Points on a hilly landscape, in no order, each with its height.
A ball rolls from a point to the lowest of its 4 nearest points, and stops where none of them is lower. Distance is the straight distance between rows; heights are no part of it.
z847 (h 614): [137 114  59 144 161 111  89 158 176 187 124 134 120 155 103  92 179 147
 202 125 156 157 175 104  88 121 129 133 149 141  99 141 117  33]
z314 (h 274): [130 149 127  99 104 117 154 139 116 100 120 116  63  68 103 162 196 114
 109 137 134  49  63 204 198 149 146 149 197 149 133 100  58 123]
z470 (h 424): [167 158 116 129  81  55  95 167  92 167 136 135 152 120 123  97 204 115
 194 105 126 130 143 127 138  93 157 110 118 134  75  94 145  86]
z56 (h 59): [122 120 163  78  91  98 168  83  60 111 154 118 159 129 179 157  81 115
  49 130  99 155  88 136 184 148 117  67  95 133 152  91 135 169]
z367 (h 234): [132 115 141 117 148 177 166  88 137  57  95 143 109  69 129 146 142 137
  90 146 107  73  99 150 151 159 105 130 172 127 148 135  83 178]
z407 (h 122): [128 123 116 170 156 152 165 136 156  73 100 121  97 109  89 145 137 143
  95 114 114  75 116 133 112 143  96 145 168 122 157 150  69 150]
z431 (h 130): [101 144 155  85  92 102 157 127  78 104 152 125 157 129 164 158  99 103
  97 125 103 135  78 175 159 129 155 100  97 153 139  84 109 131]
z598 (h 198): [123 132 117 119 128 145 175 116 130  53 113 126  81  83 137 167 156 118
 100 148  91  61  80 170 186 139 122 142 181 143 128  98  68 156]
z719 (h 127): [123 137 156 106 110 104 139 128  87 128 137 118 154 133 133 133 100 103
 111 116 103 138 109 122 114 124 155 122  94 140 130  97 160 140]
z213 (h 548): [128 136  90 147 152 134 103 129 165 153 112 140 119 143  95 113 151 159
 177 120 136 146 195 104 103 124 137 127 158 125 115 153 123  89]
z210 (h 323): [103  96  88 135 159 156  95  93 174 166 112 137 116 161 112  94  93 168
 141 151 158 190 163  93  88 132 111 114 128 114 127 175 176 114]
z49 (h 104): [ 98 122 135 108 116 115  95  88 113 164 148 114 155 152 128 129  88 120
 122 128 148 180 148  98 122 116  95 112  81  80 148 139 196 153]
z172 (h 536): [132 130 104 161 140  94 103 178 156 166 128 147 122 144  98 111 202 155
 177 117 136 100 151 131 140 120 166 148 139 131 106 131 121  77]
z355 (h 157): [141 115 124 113 142 134 135  98 116 104 111 119 149 156 140 144 103 113
  98 139 114 126 116 150 125 148 137 125 117 118 145 139 138 166]
z806 (h 397): [141 123  99 141 129  77  82 193 119 213 130 128 156 163  96  71 153 124
 192 128 158 199 174 110 100  91 153 103 111 132 103 113 135  56]
z745 (h 242): [141  89 137 121 149 160 143  64  99 114  92 128 128 119 136 146 103 124
  80 152 123 101 105 130 129 146 114 116 127  94 144 156 133 183]
z667 (h 241): [129 155 161 109  78  89 148 179 109 148 156 148 100 127 153 146 188 115
 146 119 118  65  74 192 180 125 190 164 119 180  95  77 108 102]
z923 (h 212): [140 151 149 143  90  75 115 187 107 146 152 165 143 118 131 124 188 120
 170 105 109  90  95 152 167 113 181 145 106 144  90 100 132  89]
z338 (h 215): [125 122 124 178 154 167 141 132 170  90 114 136 114 139 106 118 151 155
 153 140 120  87 147 120 107 144 106 143 176 123 130 164  82 123]
z865 (h 400): [165 119  92 120 118  81  86 147 137 207 135 130 159 175  83  92 122 135
 191 137 175 234 180 119  74 116 141  90 108 127 111 144 162  69]
z595 (h 557): [126 116 111 142 156 108 130 148 164 143 124 131 101 141  90 123 181 160
 182 136 143 120 192 105 130 119 125 148 153 147 109 164 114  65]
z206 (h 132): [135 144 150 120 114 120 155 142  94  96 132 124 111 127 161 163 127  90
 123 124 107  97  83 173 158 135 140 128 123 148 127 109 113 130]
z878 (h 112): [116 129 129 155 147 167 158 133 172  76 105 124  83  93 102 161 178 125
 117 134 128  58 102 159 131 129  96 159 160 118 139 129  58 143]
z662 (h 144): [117 107 127 115 131 141 128  78 103 116 101 117 155 131 152 140  70 139
 103 136 122 142 127 118 102 119 119 119 100 120 171 138 169 179]
z541 (h 463): [101 145 166  67  82  82 145 119  63 138 170 111 162 101 175 167  73  92
  57 133 115 193  80 147 177 156 137  70  79 128 155  79 145 161]
z941 (h 745): [130 134 118 196 151 156 165 157 189 124 117 148  69 143  94 118 176 180
 150 141 137  65 181 112  93 132 121 200 203 138 110 150  55  94]
z120 (h 91): [126 127 154 107 116  72  83 123 103 170 163 126 174 112 145 105  72 101
 136 112 138 190 143  80 131 100 124  91  82 114 108 118 192 156]
z44 (h 531): [126 111  72 159 158 137  95 121 166 172 115 156 135 146 107  84 139 158
 172 145 144 183 198  98  93 132 111 120 142 126 107 150 143  74]
z936 (h 220): [126 144 134 120 102 113 152 176 125 108 139 134  89 111 135 147 177 102
 145 124 126  55  59 183 154 136 165 146 156 165  99  89  64 124]
z413 (h 160): [ 93 173 175  72 100  77 139 159  64 117 195 123 147 112 164 141 107  79
 107  93 112 150  74 165 177 131 168 109  96 163 118  49 117 118]
z725 (h 65): [113 114  98 165 161 167 113 122 186 118 110 110 106 150 110 124 105 174
 110 141 164 144 188  97  80 138 104 143 161 119 152 190 145 133]
z307 (h 208): [135 118 111 115 149 139  91 101 142 182 113 129 140 167 126  83  97 147
 148 138 154 195 163  84  95 127 113 124 123 123 128 161 186 110]
z12 (h 52): [132 147 113 149 131 133 103 143 148 132 127 129 125 140 112 113 135 142
 148 103 108 133 133 109 121 129 130 142 122 126 118 141 131 125]
z392 (h 179): [127 139 120 132 114 119 136 166 127  99 132 132  70 104 109 152 196 126
 149 131 129  56  74 170 151 132 141 142 170 137 121 110  69 111]
z489 (h 402): [102  72  93 156 185 198 109  75 166 120  72 111 117 151 106 130  94 179
  97 158 174 143 194 102  53 138  67 141 138  95 179 199 150 145]
z948 (h 190): [108 115 124 167 183 209 146  96 167  98  68 126 116 140  92 119 106 163
  98 154 151 130 172 112  77 144  90 137 164 101 173 184 110 133]
z957 (h 128): [133 149 140 117 121 109 109 152 109 112 167 132 147 128 159  99 127 106
 148 114 130 138 111 121 138 102 157 124  83 135 107 114 160 130]
z939 (h 201): [122 112 124 150 154 172 131 131 154 106 114 138 127 123 124 147 110 148
 104 120 119 122 148 127 108 141 116 129 115 128 150 158 135 158]
z897 (h 131): [134 126 159 102 119 125 136 106  84 107 121 125 150 134 150 161  85 103
  96 131 105 144 114 125 123 127 123 110  97 112 139 106 150 163]
z401 (h 403): [106  80 110 153 169 180 101  89 136 148  86 131 116 161 109 121  63 176
 100 163 168 148 178 104  65 130  90 144 143  95 163 188 182 137]
z288 (h 103): [101 123 141 117 100  99 113 126  88 156 158 117 183 112 161 127  69  84
 103 124 125 161 130 107 142 108 129  73  73 122 136 116 171 155]
z994 (h 223): [131 113 126 104 132 159 147  67 138  79 108 111 125 114 155 143 101 114
  88 142 107 116 101 148 153 142 119 112 143 115 144 115 124 174]
z600 (h 434): [148 131 141 155 135 129 135 169 147 112 131 144  87 111 116 155 188 146
 165 120 125  79 108 135 121 145 129 170 163 128 116 128  85 109]
z713 (h 413): [137 120 121 143 126 101  89 165 134 166 117 143 148 135 107 108 176 150
 186 126 136 154 158 128 124 115 149 137 123 127 100 122 141  84]
z109 (h 129): [141 152 142 106  92 104 154 145 107 110 172 116 147 135 166 142 104  87
 133 108 112 115  95 139 163 122 157 126 101 160 124  91 117 121]
z403 (h 133): [143 139 143 129 116 111 124 156 128 124 152 133 134 144 140 132 158 108
 148 111 111 112 108 141 137 125 169 138 122 141 106 115 138 113]
z64 (h 307): [138 113 136  99 125 166 160  70 114  77 108 139 123 112 152 149  99 116
  53 163 105 102  74 158 150 145  88 123 137 131 138 130 132 206]
z485 (h 143): [121 117 130 160 170 180 149 116 176  81  82 123 109 119  89 137 130 174
 106 144 117 104 156 138  91 151  89 167 173 114 163 158  67 132]
z909 (h 147): [ 95 128 160 107 102  91 133 126  69 140 169 111 177 135 167 144  53  95
  69 123 144 163 112 150 144 125 134  78  52 127 127 112 169 163]
z850 (h 359): [140 144 149 117  67  47 114 187  86 167 179 136 148 112 173 113 171  95
 150  99 128 117  88 126 184 106 192 113  90 168  77  70 135  89]
z987 (h 152): [118  80 134 132 124 151 111  97 119 127 114 135 152 166 137 129  90 141
 104 125 128 156 150 108  92 124 108 124 107  87 148 158 181 163]
z975 (h 111): [150 159 130 126 107  82  96 142  94 184 170 127 177 123 152 104 127  98
 163  95 121 212 156  87 146 119 153  94  81 113 102 124 152 116]
z657 (h 195): [134 103 141 130 148 182 156  59 123  85  85 116 128 108 140 138 127 141
  84 160 131 108 127 134 125 149  80 132 135  98 165 147 118 180]
z569 (h 280): [130 162 159 110  71  68 140 181  99 143 190 134 128 125 175 116 169  90
 133  89 113  97  66 155 194 123 187 142 124 164  91  71  97  99]
z175 (h 86): [143 140 133 103 108 104  97 124  95 208 142 132 178 142 107  84  80 108
 154 116 178 208 152  72 106 104 130  95  94 103 125 130 190 133]
z497 (h 126): [112 136 145 121 114 120  91 129 108 152 147 116 144 146 119 104  99 108
 142 121 121 147 140 105 114 120 127 118  87 135 129 116 153 139]
z877 (h 565): [126 126 121 186 157 129 143 160 179 127 124 139 105 125 100 119 178 146
 172 118 137 103 135 113 103 125 137 157 166 127 118 139  90  81]
z418 (h 138): [139  91 120 162 143 179 153  93 154  85 110 121 120 123 105 142 127 148
 106 145 119  99 123 137 103 146  93 149 146  97 177 151  88 156]
z570 (h 287): [145 144 115 122  91  60  95 170  99 187 163 131 157 138 133 107 185  93
 168  94 132 152 141 120 154 109 166 126  91 118  83  89 132  82]
z101 (h 227): [144 163 139 104  80  92 153 182 102 115 153 117  90 126 149 150 149  80
 124 126 107  83  55 175 185 117 186 165 147 176  92  68  91 111]
z572 (h 409): [119 131 110 160 176 171 133 141 179 121 122 118 107 145 104 111 134 172
 167 136 152 110 176 118  98 129 123 167 158 128 128 176 102  82]
z440 (h 240): [138  91 133 155 167 203 149  69 149  90  87 151 105 103 125 137 114 161
  59 167 123  96 145 124 111 138  57 126 145  93 171 161 126 176]
z649 (h 477): [133 138 156  74 108 144 183  85 107  67 132 108 108 109 159 147 118 114
  75 149  91 120  62 160 185 140  94 127 153 142 139  94 103 177]
z858 (h 261): [115 155 128 109 142 203 187  60 170  45 114 116  87  64 161 145 118 139
  38 159  84  75  71 161 206 146  83 142 188 144 158 112  81 184]
z563 (h 315): [138 113 117 151 158 132 102 141 154 130 124 147 136 148 108 114 122 151
 165 123 120 155 153 116 106 135 128 131 123 133 130 163 142 111]
z774 (h 46): [133 145 119 158 106 152 183 143 173  89 108 128  65  80 107 171 209 137
 132 130 123  31  67 145 151 124 128 180 185 142 114 107  50 137]
z230 (h 140): [137 138 131 114 143 142 155 142 124  75 118 124 112 115 118 162 129  98
 138 126 114  69 101 156 153 140 118 139 144 142 128 110 101 147]
z110 (h 113): [130 112 148 102 112 146 141  90  92 108 112 110 158 148 157 142  80 129
  60 142 108 136 117 125 127 122 123 111 106 117 150 123 168 178]
z99 (h 372): [153 145 113 126  93  63  82 190  97 190 136 133 163 120  97  91 207 116
 198 101 151 160 147 118 120 102 164 122 114 133 100 105 144  84]
z837 (h 420): [123 135 102 112 153 120  87 145 138 157 114 145 153 142 101  91 122 137
 179 109 130 157 181 104 115 126 123 103 129 120 114 135 158 106]
z926 (h 145): [129 131 127 127 129 133 124 119 139 138 135 142 129 146 134 129 103 115
 147 107 121 131 137 110 107 119 130 120 108 120 147 149 169 132]
z472 (h 225): [115  96 113 119 155 161  87  94 149 163 120 123 131 156 117 112  58 138
 131 128 144 176 166  89  84 123 112 111 100 100 142 173 194 136]
z344 (h 123): [136 126 123 114 121 112  97  84 124 165 142 122 148 136 123  95  97 133
 138 119 129 171 171  80 111 117 129 104  97 121 125 150 179 139]
z690 (h 217): [103 176 151  73  84  76 132 159  76 144 196 103 158  99 191 146  88  99
  99  96 116 173 108 141 158 132 157  80  81 146 105  73 153 131]
z682 (h 174): [133 142 146 169 153 147 155 146 166  95 122 125  90 108  99 145 157 120
 136 112 110  85 111 142 125 142 125 181 169 125 134 124  67 110]
z487 (h 69): [144 115 139  99 130 120  79 109 108 210 145 106 154 153 140 118  63 124
 140 124 161 204 153  76  95 104 100  92  82 109 127 152 198 156]
z389 (h 245): [125 134  97 178 180 212 144 111 194 110  63 127  98 126 114 115 103 179
 116 169 178 121 200 107  50 121  92 168 166 141 137 191 116  91]

For each start below, name the point where the ball stops.
z595 | z774
z367 | z774
z941 | z774
z101 | z487
z413 | z487
z600 | z774
z850 | z12
z470 | z12
